Each row is a point on a landscape with many valleys, with its height.
From any point a ball takes the steepest step (drop divided by distance) to one of its 2 nearest points. It stops when none of these is lower. Distance is the straight distance between rows; heights are no part of it.
k_315 height 56.6: 2, 24, -51, 19, 12, -10, 6, 25, -22, -22, 32, -32, 16, 0, -10, 3, -1, -3, 23, -14
k_832 height 22.8: -15, -13, -15, 2, -16, -16, 14, -12, 23, -37, 31, 8, 33, -20, -8, -22, 12, -15, 2, -19
k_231 height 50.4: 8, -2, 7, -18, 12, 3, 6, 23, 18, 4, 19, -22, 18, 25, 13, -40, -8, -41, -7, -32
k_751 height 58.8: 6, -43, 15, 6, 0, 30, 39, 0, -8, 17, 23, -20, 9, -8, -8, -5, 23, -17, -24, -17
k_311 height 59.3: 7, 10, -5, 4, 17, 4, -1, 11, 20, 11, 23, -3, 58, 19, -7, -15, -7, -2, -3, -26
k_227 height 64.7: 15, 48, -5, 0, 14, 18, -17, -5, -12, 54, -36, 0, -42, -7, 8, 1, 5, -21, 20, 29
k_521 height 43.2: 27, -19, -29, 9, -3, 21, 3, -11, -8, 2, 2, -1, -25, -1, -15, 20, 14, 4, 6, -7
k_552 height 28.3: -27, -10, 14, 11, -18, 3, 29, 6, -37, -1, -11, -11, -24, -11, -6, 18, -11, 6, 3, 11
k_726 height 39.0: -11, -38, 22, -12, -28, -4, 6, -4, 11, -8, 28, -13, 5, 16, -1, -18, -7, -9, -9, -17
k_635 height 52.5: 13, 47, -27, 17, 24, -9, -24, -6, -5, 20, -6, -11, -19, 20, -32, -10, 0, -10, 20, -13
k_813 height 18.3: 1, -5, -30, 12, -20, -18, 2, -18, 17, -30, 23, 4, 5, -28, -14, -18, 25, -5, 16, -14
k_18 height 38.7: 25, -27, -19, -1, -2, 3, -16, -23, 27, -20, 14, 14, 26, 12, -13, 5, 10, 11, 0, -20
k_622 height 76.7: -4, 27, -1, -3, 13, -6, -9, 22, -9, -1, -32, 17, -4, -2, 20, 32, -32, 12, -9, 34
k_16 height 68.5: 9, 49, 8, -7, 27, 6, 4, 22, -9, 61, -8, -8, -6, -11, 15, -18, 5, -39, 7, 24
k_237 height 46.4: 4, 11, -14, 4, 17, 3, 12, 5, -3, 6, 0, -17, -23, -2, -27, -18, 7, -53, 3, -28
k_487 height 61.7: 2, -1, -32, 18, 4, 0, 21, 15, 6, -12, 37, -22, 50, -9, -11, -19, 15, -22, 1, -28
k_759 height 35.1: -4, -51, 34, -29, -11, 23, 23, -34, -2, -14, 27, 10, -10, -35, 15, 1, 29, 12, -14, -7
k_37 height 45.0: -5, -16, -23, -4, -26, -4, 20, 13, 2, -33, 43, -19, 2, -22, 13, -6, -1, -17, 10, -6
k_82 height 26.2: -12, 35, -13, 11, 15, -27, -28, 0, 27, -22, 7, 4, 22, 7, -27, -27, -21, -3, 8, -32
k_477 height 66.5: 3, 41, 13, -3, 16, 15, -3, -1, -17, 63, -31, -13, -30, -15, -6, -18, 6, -46, 2, 24
k_752 height 41.8: -4, 8, -16, 14, -1, -5, 10, 13, -15, 9, 23, -45, -8, 23, -18, -19, 11, -26, 12, -20
k_679 height 27.7: -8, -26, 1, 9, -24, 4, 32, -12, -14, -9, 5, 7, -7, -37, -8, 5, 20, 1, -6, -3
k_174 height 40.9: 22, -29, -27, 9, -4, 13, 7, -15, 6, -20, 14, 7, 15, -6, -15, 19, 15, 1, -10, -8
k_222 height 27.6: 4, 24, -15, 7, 11, -13, -30, 13, 27, -7, 14, 10, 15, 16, 9, -19, -9, 26, 31, -15
k_586 height 38.8: 16, 16, 3, 14, 4, 12, -9, 6, -16, 34, -37, 2, -22, 7, 13, 27, 3, 30, 7, 33
k_933 height 33.2: 13, -47, -2, 11, -22, 5, -6, -29, 1, -14, -8, 10, -17, -7, 1, 20, 35, 47, -2, 6
k_22 height 57.9: 7, 24, -56, 20, 10, 2, 19, 25, -31, -15, 7, -17, 4, -12, -4, 17, 8, 11, 26, 0
k_673 height 33.0: 1, -33, -4, -35, -16, 10, -4, -9, 30, -29, 38, -2, 54, 10, 2, -26, 0, -14, -16, -33
k_268 height 34.3: -5, -16, 15, -12, -18, -21, -28, -38, 31, -16, -8, 19, -8, 23, -11, -8, 2, 12, -4, -11
k_183 height 60.7: -1, 14, 7, 0, 0, 0, 8, -10, -10, -8, -39, 26, -22, -18, -8, 13, -11, -2, -5, 11
k_989 height 37.5: -20, -25, 29, -2, -15, -17, -15, -33, 18, -14, -7, 14, 12, 17, -18, 5, -11, 19, -15, -6
k_57 height 36.2: 18, -26, -15, -15, -1, 9, -19, -23, 37, -17, 20, 7, 43, 19, -18, -17, 1, -4, -17, -37
k_287 height 40.5: -13, -19, 39, 5, -9, -10, -10, -38, 8, 12, -21, 18, 0, 12, -32, -4, -2, 4, -29, -2
k_702 height 62.8: -1, -4, -17, 11, 6, 3, 33, 15, -2, -6, 24, -7, 26, -16, -11, -16, 16, -26, 3, -16
k_954 height 78.9: 5, -19, 31, -21, 3, 12, 0, -10, 6, 10, 4, 5, -28, 8, 1, -2, -11, -14, -9, -2
k_425 height 25.2: -4, -3, 0, 1, -8, -18, -21, -8, -8, -24, -22, 6, -30, 25, -19, 16, -31, 2, -2, 0
k_843 height 29.3: 13, -13, 9, -9, 0, 13, 12, 18, -3, -5, -19, 25, -1, -5, 38, 32, -1, 44, -2, 29
k_834 height 73.7: -5, 39, -16, 11, 20, 19, 24, 15, -54, 23, -52, -14, -5, -13, -9, 40, -5, 4, -1, 23
k_510 height 43.3: -3, -36, 27, -9, 0, 6, 3, -50, 5, 0, -9, 17, 6, -1, -37, 4, 8, -4, -37, -10
k_893 height 56.0: 1, -22, 26, -31, 2, 10, -2, 3, 30, -7, 25, 16, 35, 18, 22, -12, -6, 2, -4, -13
k_608 height 43.8: -17, -17, -4, 22, -22, -10, 3, 2, -8, -15, 4, -10, 33, 23, -11, 13, -5, 29, -7, -2
k_700 height 75.0: -1, 38, -10, 9, 21, 22, 24, 8, -37, 34, -30, -3, -7, -18, -14, 14, 3, -22, 6, 15
k_916 height 26.6: -10, -21, 4, -6, -14, -17, -26, -18, 15, -37, -22, 19, -14, 19, 1, 21, -16, 40, -8, 3
k_270 height 25.7: -7, -19, -22, 20, -32, -24, -13, -14, 6, -43, -16, 3, -5, 2, -6, 13, 22, 47, 1, 0
k_684 height 54.3: 9, 6, -41, 17, -1, -9, -13, 13, 10, -29, 19, -7, 18, 3, 0, 7, 0, 28, 17, -10
k_833 height 52.7: -3, 7, 30, -10, -1, 0, -28, 1, -6, 34, -34, 16, -8, -21, 23, 17, -13, 13, -21, 65
k_708 height 45.9: 17, -47, 1, -23, -8, 13, 4, -28, 12, -18, 29, -25, -12, -2, -1, -22, 24, -33, -21, -27
k_441 height 44.0: 9, -7, -23, 8, -7, -3, 5, -4, -1, 2, 21, -34, -25, 9, -17, -22, 11, -38, 5, -25
k_666 height 32.2: -8, -22, 17, 11, -21, 15, 17, -4, -27, 19, -17, -10, -45, -11, 0, 17, -2, 16, 3, 10
k_617 height 71.4: 13, 23, -11, 16, 12, 7, 2, 12, -15, 30, -3, -1, -10, 4, 4, 1, 13, 4, 25, 7
k_809 height 43.9: 20, -34, -1, -10, -8, 16, 6, -31, 9, -11, 14, -8, -25, -13, -16, -4, 22, -24, -20, -19
k_775 height 57.5: -5, 53, 2, 4, 27, -18, -35, 6, -1, 30, -34, 22, 14, -23, -7, -8, -14, -25, -12, 38
k_910 height 53.0: 5, -1, -28, 22, -17, -17, -18, -1, 7, -13, 18, -21, 3, 22, -1, -5, 5, 27, 21, -11
k_763 height 35.5: 6, -31, -10, 23, -28, 3, 3, -21, -2, -5, 15, -5, -9, -5, 2, 7, 30, 40, 4, 4
k_285 height 78.8: -3, 53, -26, 5, 29, -5, -11, 39, -29, -15, -44, -2, -6, 0, 13, 35, -12, 25, 11, 20
k_243 height 31.0: 9, -38, 10, 1, -24, 19, 5, -14, -5, 7, 21, -17, -32, 11, 9, 5, 4, 13, -1, -3
k_51 height 21.2: -18, 21, 1, -1, -5, -28, -19, 0, 19, -17, 2, -1, 4, 12, -14, -30, -24, -7, 15, -22
k_457 height 55.4: 0, 3, -55, 17, -12, -14, -7, 11, -7, -43, 29, -28, 11, -5, -4, 6, -12, 6, 13, -13
k_597 height 61.9: -4, 19, -28, 23, 0, -18, -5, 6, 5, 6, 30, -25, 25, 11, -17, -35, 17, 3, 24, -30
k_106 height 33.9: 28, -2, 4, -16, 19, 15, 2, 11, 15, 6, -16, 44, 1, -10, 35, 26, 2, 23, 3, 23
k_618 height 51.2: 7, 39, 6, -4, 27, -13, -24, 0, 22, 17, -10, 3, 4, 15, -18, -24, -13, -40, -7, -14
k_652 height 37.3: 2, -55, 6, -39, -9, 16, -6, -42, 12, -43, 16, 17, -3, 4, 0, 21, 3, 21, -20, -4
k_543 height 31.3: 23, -29, 27, -42, 23, 29, -7, -31, 12, 0, -3, 35, -14, -12, 9, 26, 0, 3, -22, 10
k_103 height 26.5: -10, -18, -7, -8, -13, 3, 25, -24, -10, -38, -8, 19, -20, -46, -6, 11, 12, -11, -3, -3
k_747 height 62.9: 6, 55, -23, 6, 14, 12, -8, 1, -20, 27, -45, 2, -40, -19, -2, 5, 2, -7, 30, 15
k_659 height 64.3: 8, 10, 13, 6, 15, 26, 32, 23, -23, 43, 4, -14, 3, -4, 3, 5, 7, -16, 0, 6
k_156 height 48.6: -8, 6, -13, 22, 9, -11, -5, 29, -9, -30, -31, 9, 26, 10, -1, 30, 1, 50, -8, 5
k_308 height 54.5: -7, -9, 3, -3, 9, 11, 32, 35, -12, 6, 28, -23, 39, 15, 6, -13, -13, -30, -11, -16
k_512 height 70.2: 9, 34, 5, 5, 20, 2, -9, 14, 3, 44, -4, 1, -2, 3, 3, -14, 5, -17, 17, 8
k_219 height 18.5: 18, -15, 21, -48, 23, 19, 12, -9, 16, -15, 14, 28, 2, -11, 14, -2, -9, -32, -21, -8
k_6 height 48.7: 14, 25, -8, -3, 32, 3, 1, 8, 14, 12, -3, 0, -7, 3, -14, -27, 6, -55, -5, -29
k_114 height 46.8: 28, -11, -49, -2, -7, 2, -7, -9, 17, -31, 32, -20, -4, -10, -7, -7, 6, -28, 5, -23
k_907 height 40.3: 19, -26, 27, -23, 10, 30, 20, -14, 3, 23, 0, -3, -40, -17, 7, -26, 26, -45, -20, -19
k_560 height 79.7: -2, 70, -31, 3, 44, -9, -12, 34, -34, 5, -27, -13, -2, 0, 12, 21, -11, 20, 26, 18
k_98 height 50.0: 20, -45, -19, -6, -29, 12, -1, -3, 18, -6, 43, -41, 1, 9, 10, -7, 11, -12, -6, -17
k_698 height 67.7: -22, 40, -4, 20, 10, -15, 10, 7, -4, -5, -37, 32, 20, -35, -3, 1, 7, 12, 9, 13
k_356 height 60.5: 12, -9, -30, 13, 6, 6, -1, 8, 15, -11, 28, -15, 53, 12, -18, -10, 2, -3, -8, -26
k_952 height 59.5: -1, 36, -43, 20, 14, 1, 8, 23, -43, -5, -27, -17, -11, -1, -1, 21, 12, 24, 34, 7
k_253 height 62.4: -5, 17, 5, 25, 5, 12, 35, 10, -26, 43, 7, -18, 11, -9, -10, -10, 31, -7, 11, 0
k_985 height 49.6: -1, 24, 12, -7, 10, 0, -40, 19, -13, 45, -23, 5, 5, -2, 30, 9, -16, 4, -14, 74
k_549 height 48.0: 15, -61, 1, -15, -20, 23, 18, -17, 5, -10, 46, -41, -13, -8, 18, -17, 29, -23, -15, -15
k_259 height 20.0: -4, -46, 21, -15, -17, 9, 14, -3, 0, -25, 13, 16, 3, -3, 26, 19, -2, 42, -9, 11
k_928 height 54.6: -2, 13, -18, 31, -10, -17, -15, -6, -11, 10, -1, -21, -16, 30, -15, 0, 13, 34, 27, -5
k_251 height 14.3: -9, 18, 5, 5, -10, -22, -21, -7, 5, 5, -7, -10, -28, 19, -15, -14, -15, -7, 13, -11
k_795 height 77.9: -2, -18, 55, -19, -2, 12, 3, -16, 2, 31, -2, -5, -32, -2, 9, -12, -1, -24, -20, 5
k_213 height 63.1: -23, 17, -15, 32, -4, -27, 5, -4, 7, -8, 14, -8, 23, -9, -32, -31, 10, -13, 11, -27
k_590 height 48.8: 24, 6, -36, -1, 7, -3, -20, -8, 27, -14, 20, 1, -14, 8, -13, -18, 3, -20, 15, -32
k_230 height 55.9: 7, 17, -14, 36, 0, -9, -12, -20, -10, 30, -19, -11, -13, 23, -32, 3, 20, 20, 14, -2
k_748 height 22.3: -7, -25, -19, -16, -25, -6, 12, -23, 7, -54, 21, 18, -5, -29, 8, 10, 9, -2, 0, -2
k_621 height 43.6: 18, 51, -7, -5, 35, -3, -8, 25, 6, 20, -11, 32, 20, -19, 23, -2, -11, -9, 9, 26
k_601 height 53.3: 7, 21, 23, -12, 27, -13, -25, -9, 35, 20, -17, 5, 14, 18, -20, -33, -10, -51, -30, -15
k_929 height 61.1: 0, 53, -37, 16, 12, 2, 3, 6, -28, 6, -40, -7, -24, -17, -8, 11, 14, 15, 38, 0
k_566 height 18.8: -10, -33, -27, -4, -33, -13, 5, -6, -1, -64, 14, 0, 10, -20, 8, 24, -1, 23, -6, 6
k_799 height 29.8: -9, -41, 0, -26, -19, 11, 3, -17, 24, -34, 41, 4, 44, 0, 13, -9, 9, 12, -13, -14
k_233 height 74.6: -10, 33, 16, 4, 35, 3, 18, 24, -32, 49, 0, -29, 32, 15, -10, -5, -6, -25, -8, 12
k_838 height 71.9: -15, -1, 6, 20, 2, 1, 23, 10, -19, 10, 5, -9, 14, 6, -17, 7, -4, -8, -6, -3
k_568 height 57.8: 8, 0, 9, -14, 8, 9, -12, 21, 34, 0, 28, 10, 55, 24, 14, -16, -20, 8, 3, -21
k_526 height 35.3: 10, -8, 8, 9, -13, 15, 0, 0, -20, 14, -22, 5, -33, 2, 5, 20, 4, 27, 5, 14
k_291 height 23.7: -27, -18, -1, 23, -32, -9, 30, -1, -30, -24, 3, -12, -14, -30, -2, 6, 7, 7, 4, 4
k_137 height 59.4: -8, -4, 8, 6, 5, -9, 6, 2, 25, 9, 17, -14, 35, 16, -19, -42, 16, -25, -6, -33
k_172 height 71.2: -28, 25, 16, 12, -6, -7, 18, 16, -21, 12, -28, 13, -2, -17, 14, 14, -9, 9, 4, 28
k_221 height 60.6: -7, -18, 14, 23, -8, 16, 38, 5, -14, 33, 20, -21, 16, -9, -9, -15, 30, -14, -8, -10
k_872 height 52.9: 12, 42, -13, 20, 34, -4, -19, 15, -4, 14, -36, 22, 34, -2, -9, 25, -5, 20, -11, 22
k_445 height 72.6: -22, 34, -6, 14, 2, 5, 24, 18, -47, 21, -42, -10, -12, -9, 5, 23, -2, 19, 13, 28
k_602 height 34.7: 3, -16, 6, 11, -19, 6, 4, 7, -5, 25, 21, -28, -11, 29, 1, -8, 3, 6, 9, -10
k_168 height 25.3: -12, -44, 35, -34, -17, 15, 2, -16, 18, -14, 32, 13, 2, 7, 26, 1, -5, 25, -6, 1
k_118 height 46.0: -6, 36, 14, 0, 16, -1, -19, 19, -31, 55, -15, -18, 13, 11, 24, 13, -7, 7, -1, 59
k_769 height 55.7: -3, -2, 35, -18, 11, -10, -6, -11, 29, 9, 0, 11, 14, 13, -6, -26, -8, -35, -22, -12
k_212 height 75.6: -19, 7, 52, 8, -9, -10, -6, -6, -6, 49, -11, -12, -17, 15, -4, -14, -2, -5, -9, 14
k_117 height 64.4: -11, 42, -17, 29, 21, -25, -5, -8, 0, 5, -2, 1, 29, -6, -44, -16, 8, -6, 6, -20
k_592 height 38.6: -8, 0, 5, 9, 4, 3, 13, 16, -18, 32, 21, -50, 4, 41, -12, -13, 4, -11, 5, -13
k_223 height 30.0: 2, -20, 5, 16, -21, -4, -9, -17, 5, -18, -37, 16, -13, -2, -1, 20, 25, 55, -2, 9
k_182 height 77.7: 8, 40, -12, 0, 18, -3, -14, 26, -8, 0, -51, 17, -10, -6, 20, 33, -3, 30, 4, 32
k_651 height 73.2: -18, 12, 30, 15, 14, 0, 20, 20, -10, 34, 4, -17, 32, 21, -8, -9, -5, -20, -13, -4
k_981 height 31.6: 17, -41, 6, 4, -9, 38, 29, -3, -26, 15, 15, -15, -32, -27, 2, 13, 16, -2, -4, -3
k_431 height 75.9: -10, 50, -3, 6, 37, 4, 15, 9, -44, 48, -17, -21, 18, -5, -14, 5, -2, -19, 6, 19
k_343 height 72.5: -7, 37, -7, 12, 4, -8, -1, 16, -26, 24, -10, -22, -14, 23, 8, 5, 1, 25, 25, 13
k_599 height 43.7: 9, -15, 24, -29, 9, 9, 18, -3, 10, 6, 8, -6, -31, -9, 18, -38, 25, -50, -13, -26
k_28 height 41.7: 32, -51, -8, -16, -6, 35, 4, -36, 5, -9, 15, 2, -32, -29, -10, 12, 27, -12, -14, -12
k_167 height 23.4: -12, -39, 2, 12, -32, 6, 27, 11, -24, -5, 29, -34, 1, -3, 2, 13, -1, 9, -1, 6
k_770 height 20.7: 11, 6, 3, -8, -2, -13, -25, -12, 9, -2, -18, 1, -38, 29, -9, 7, -29, -16, 2, 2
k_753 height 23.2: 14, 5, -17, -12, 2, -6, -23, 22, 33, -22, 25, 9, 22, 13, 23, -12, -17, 23, 27, -15
k_128 height 47.3: 10, -2, 16, -17, 17, 12, 15, 20, 8, 21, 9, -25, -24, 19, 17, -36, 3, -49, -10, -23
k_258 height 18.7: -13, -27, -18, 18, -30, -9, 7, 4, -17, -33, 18, -33, -3, 1, -6, 19, -12, 4, -6, 6
k_139 height 46.1: 0, -50, 14, -18, -8, 16, 3, -53, 16, -20, 16, 16, 19, -7, -21, -5, 28, 2, -31, -17
k_654 height 52.6: 6, 1, -11, -1, 16, 10, 19, 35, -3, 8, 33, -35, 30, 22, 1, -27, 3, -37, -6, -31
k_900 height 54.9: 8, 3, 33, -8, -6, -2, -32, -8, 8, 20, -43, 30, -13, -11, 31, 16, 3, 31, -18, 51
k_555 height 37.2: -1, -12, -13, -4, -19, -20, -27, -23, 26, -23, 9, 6, -8, 14, -20, -15, 2, 2, 6, -20
k_528 height 27.5: 5, -43, 7, -4, -13, 22, 28, 7, -18, -2, 29, -18, -15, -4, 9, 9, -2, 2, -5, -1
k_324 height 63.3: -27, 25, 25, -3, 5, -29, 0, 6, 13, -10, -3, 27, 23, -16, 3, -11, -24, -6, -3, 7
k_176 height 59.7: 4, 46, 7, -11, 26, -15, -23, 1, 21, 15, -24, 34, 7, -29, -6, -10, -13, -35, -7, 20
k_391 height 50.8: 3, 26, -9, 22, 24, -12, -13, 22, -2, -6, -34, 15, 40, 9, 2, 26, -4, 38, -10, 12
k_278 height 70.7: -22, 19, 1, 17, 1, -15, 5, 13, -9, -10, -8, 2, 7, 5, -11, 6, -14, 9, 7, 3
k_596 height 50.5: 27, 18, -44, 16, 6, -6, -23, -11, 7, -4, 5, -5, -24, 9, -32, -6, 9, -17, 16, -24
k_535 height 18.6: -2, -21, -24, -13, -16, -8, -14, 6, 7, -49, 7, -4, 18, 16, 1, 23, -33, 19, -10, -4
k_58 height 35.6: 17, -41, 17, -40, 7, 22, -17, -48, 19, -17, 11, 31, -6, 13, -5, 13, -3, 3, -25, -7
k_915 height 65.9: -14, 50, -17, 37, 21, -16, 10, 4, -11, 11, -23, 16, 26, -21, -23, -12, 20, 10, 18, -5
k_788 height 61.5: -8, 26, 12, -7, 17, -16, -10, -1, 11, 2, -20, 26, 7, -12, -4, -2, -21, -26, -7, 6
k_362 height 60.8: -9, 11, -1, 21, 2, -8, 4, 11, 10, 23, 26, -27, 30, 27, -12, -35, 20, -12, 9, -31
k_556 height 32.9: 14, -50, -13, -10, -27, 9, -16, -22, 12, -27, 19, -13, 3, 22, -4, 16, -11, 13, -9, -11
k_189 height 25.4: 12, -9, 19, -52, 20, 22, 5, -13, 16, -12, 2, 48, -8, -24, 25, 12, -1, -14, -11, 11
k_322 height 38.5: 15, -43, 15, -13, -4, 25, 10, -37, 5, -5, 8, 19, -16, -29, 2, 7, 31, 18, -9, 1
k_443 height 41.6: -19, -38, 4, 6, -32, -9, 14, -4, 2, -21, 28, -9, 26, 6, -6, -4, -7, 18, -12, -4
k_841 height 37.4: -3, 21, -12, -1, -5, -4, -1, 21, -6, -15, -13, 11, -30, -8, 22, 3, -9, 16, 34, 5
k_718 height 73.5: 0, 18, 0, 2, 2, 0, -6, 28, -21, 17, 1, -19, -28, 29, 26, 10, -19, 17, 31, 13
k_412 height 30.5: -2, -46, 50, -35, -2, 21, 11, -18, 11, 5, 23, 11, -13, -12, 24, -8, 9, 6, -14, -2
k_896 height 51.8: 8, 7, 11, -28, 5, -5, -11, 12, 19, -9, 3, 17, -12, 11, 25, 2, -30, -10, 11, 5
k_116 height 59.1: -13, 9, 25, -8, -8, -1, -3, -12, -1, 3, -40, 27, -29, -26, 8, 9, -12, 3, -9, 35
k_67 height 40.6: -7, 0, -2, 5, -16, -7, 9, 3, 1, -13, 2, 11, -23, -17, 11, -2, 7, 9, 23, 1
k_593 height 49.4: 14, 26, -11, -13, 28, -1, -18, 21, 13, -4, 0, 19, 5, 11, 9, 7, -28, -10, 10, 1
k_41 height 74.5: -22, 27, 32, 13, 5, -14, 1, 4, -15, 47, -8, -23, 2, 21, -8, -15, -5, -19, -6, 10
k_856 height 76.8: -13, -1, 43, 5, -11, 8, 9, -18, -13, 46, -16, -11, -37, -13, -11, -13, 6, -18, -12, 8
k_864 height 29.9: 2, 10, -4, -5, -7, -9, -19, -3, -2, -18, -41, 10, -53, 4, 4, 25, -21, 14, 7, 12
k_580 height 35.0: 5, -66, 5, -23, -30, 22, -7, -31, 9, -32, 26, -8, 9, 12, 1, 17, -10, 24, -26, -5
k_108 height 67.1: -36, 0, 52, -14, -12, -17, 0, -5, 4, 11, -10, 23, -10, -12, 19, -7, -13, 1, -10, 24
k_987 height 17.8: 15, -12, -18, -29, 4, 7, -12, 3, 29, -24, 24, 14, 16, 14, 7, -7, -19, -4, 9, -20
k_355 height 53.8: -8, -3, 26, -21, -5, -7, -6, 6, 18, -14, 12, 21, 8, 6, 27, -7, -17, 8, 6, 5
k_956 height 45.2: 29, -13, -47, 6, -11, 8, 2, -11, -1, -15, 20, -18, -28, -13, -14, 9, 16, -22, 7, -13
k_411 height 68.6: -29, -1, 39, -9, -14, -22, -1, 6, -6, -6, -16, 14, -11, 5, 13, 4, -35, 9, -8, 26
k_40 height 56.8: -3, -36, 19, -7, 11, 22, 37, 16, -4, 7, 24, -16, 25, 3, 1, -2, -6, -30, -30, -17
k_474 height 26.4: -10, -20, 0, -11, -16, -1, 11, -9, 20, -30, 28, 21, 36, -13, 3, -13, 11, 6, 1, -12
k_944 height 25.0: 0, -27, 3, 9, -16, 11, 16, 22, -15, -17, -3, 6, -2, 2, 28, 33, -6, 44, -1, 18
k_720 height 30.2: 4, -36, 0, -5, -29, -5, -19, -21, 10, -24, 1, -1, -20, 23, -3, 11, -8, 33, 1, -2
k_624 height 22.4: -8, -11, -29, 21, -31, -24, -7, -23, 5, -46, 3, 0, -7, -21, -10, 1, 18, 14, 7, -7
k_384 height 74.7: -13, 26, 18, -4, 2, -10, -7, 30, -20, 18, -11, -6, -20, 17, 32, 11, -31, 15, 14, 37
k_389 height 75.7: -12, 19, 18, -14, 10, -9, -11, 32, -3, 11, -8, 10, 5, 13, 30, 14, -43, 0, 2, 33
k_347 height 38.9: 19, 28, 0, -10, 25, 6, -7, 18, 18, 15, -19, 48, 15, -27, 34, 9, 5, 15, 14, 27
k_730 height 35.4: -3, -45, 42, -31, -12, 13, 2, -13, 14, 3, 20, -14, -16, 13, 10, -19, 1, -12, -19, -18
k_754 height 42.3: 1, 26, 15, 7, 13, 7, -5, 9, -25, 55, -20, -13, -13, 17, 13, 15, -4, 18, 2, 39
k_151 height 11.6: 20, -14, -3, -39, 8, 14, -1, -9, 24, -22, 18, 27, -6, 3, 11, 0, -11, -23, -3, -13
k_620 height 46.2: -17, 3, -16, 37, -7, -14, 3, 14, -27, -18, -16, -19, 31, 21, -18, 23, 5, 43, -3, 6
k_627 height 46.9: 14, 34, 0, -21, 32, 0, -15, 26, 12, 5, -3, 27, 19, -7, 22, 6, -35, -17, -1, 24
k_887 height 42.9: -13, 1, -25, 18, -23, -16, 12, 11, -4, -28, 23, -9, -12, -22, 15, -4, 9, 7, 26, -1
k_719 height 57.0: 5, 5, 20, -2, -3, 3, -23, -25, 4, 16, -57, 26, -34, -22, 10, 20, 7, 25, -10, 36
k_917 height 69.4: -27, 24, 16, 12, 1, -18, 12, 16, -1, -2, -42, 32, 19, -38, 20, 10, 5, 26, -1, 30
k_147 height 64.6: -1, 11, 2, 0, 13, 6, 33, 22, 7, 10, 14, 11, 13, -27, 11, -34, 23, -30, 8, -18
k_547 height 54.4: -3, 33, -6, 26, 6, -16, -8, -13, -15, 28, -22, -9, -13, 13, -38, -3, 11, -8, 13, -6
k_742 height 33.8: 10, 20, -23, 0, 2, 1, -14, 18, -17, -16, -29, 3, -43, 11, 13, 26, -12, 22, 27, 8
k_964 height 51.6: 11, -19, -30, 12, -22, -2, -10, -5, 13, -9, 38, -32, 13, 15, -6, -13, 10, 1, 8, -16
k_983 height 14.9: -14, -23, -20, 9, -27, -18, -7, 5, -11, -53, 3, -10, -5, 9, 0, 23, -22, 19, -4, -1
k_836 height 22.2: 2, -17, -5, -17, -2, -9, -18, -8, 14, -40, -10, 22, 19, 19, 2, 20, -27, 22, -9, -4
k_260 height 30.8: 10, 33, -13, 7, 23, -9, -32, 4, 28, 0, 2, 14, 21, 16, -13, -20, -9, 5, 11, -18
k_226 height 65.4: -31, 23, 38, -7, -8, -31, -4, 1, 9, 9, -14, 24, -8, -27, 14, -22, -8, -15, 1, 18
k_686 height 55.3: -1, 57, -10, 17, 33, -6, -18, 3, -15, 37, -39, 15, 22, -16, -11, 12, -3, -4, -5, 36
k_433 height 57.6: -8, -6, 31, -1, 7, -4, 10, -3, 24, 18, -3, 3, 27, 8, -7, -31, 18, -31, -24, -20
k_667 height 35.7: 11, -21, 15, -6, 2, 36, 29, -4, -19, 26, 2, -7, -34, -23, 1, -5, 12, -29, -4, -7
k_613 height 69.7: -34, 9, 15, 6, -14, -29, -7, 14, -3, -17, -11, 6, 2, 11, 7, 2, -28, 18, 5, 7

Call two points neighbours if one is among the 2 nearest of the other. Go from one point of each pair to the other, from neighbour to neighbour, staying as low as possible. Name the highest point that can't be avoided.
k_983 / k_151 => k_652
k_259 / k_151 => k_230
k_983 / k_291 => k_679
k_813 / k_291 => k_763
k_251 / k_151 => k_260

Where does a ball stop that starts at each point below?
k_116 => k_291
k_887 => k_251
k_230 => k_813
k_702 => k_259
k_834 => k_983
k_654 => k_983
k_593 => k_259
k_174 => k_813
k_137 => k_983
k_652 => k_983
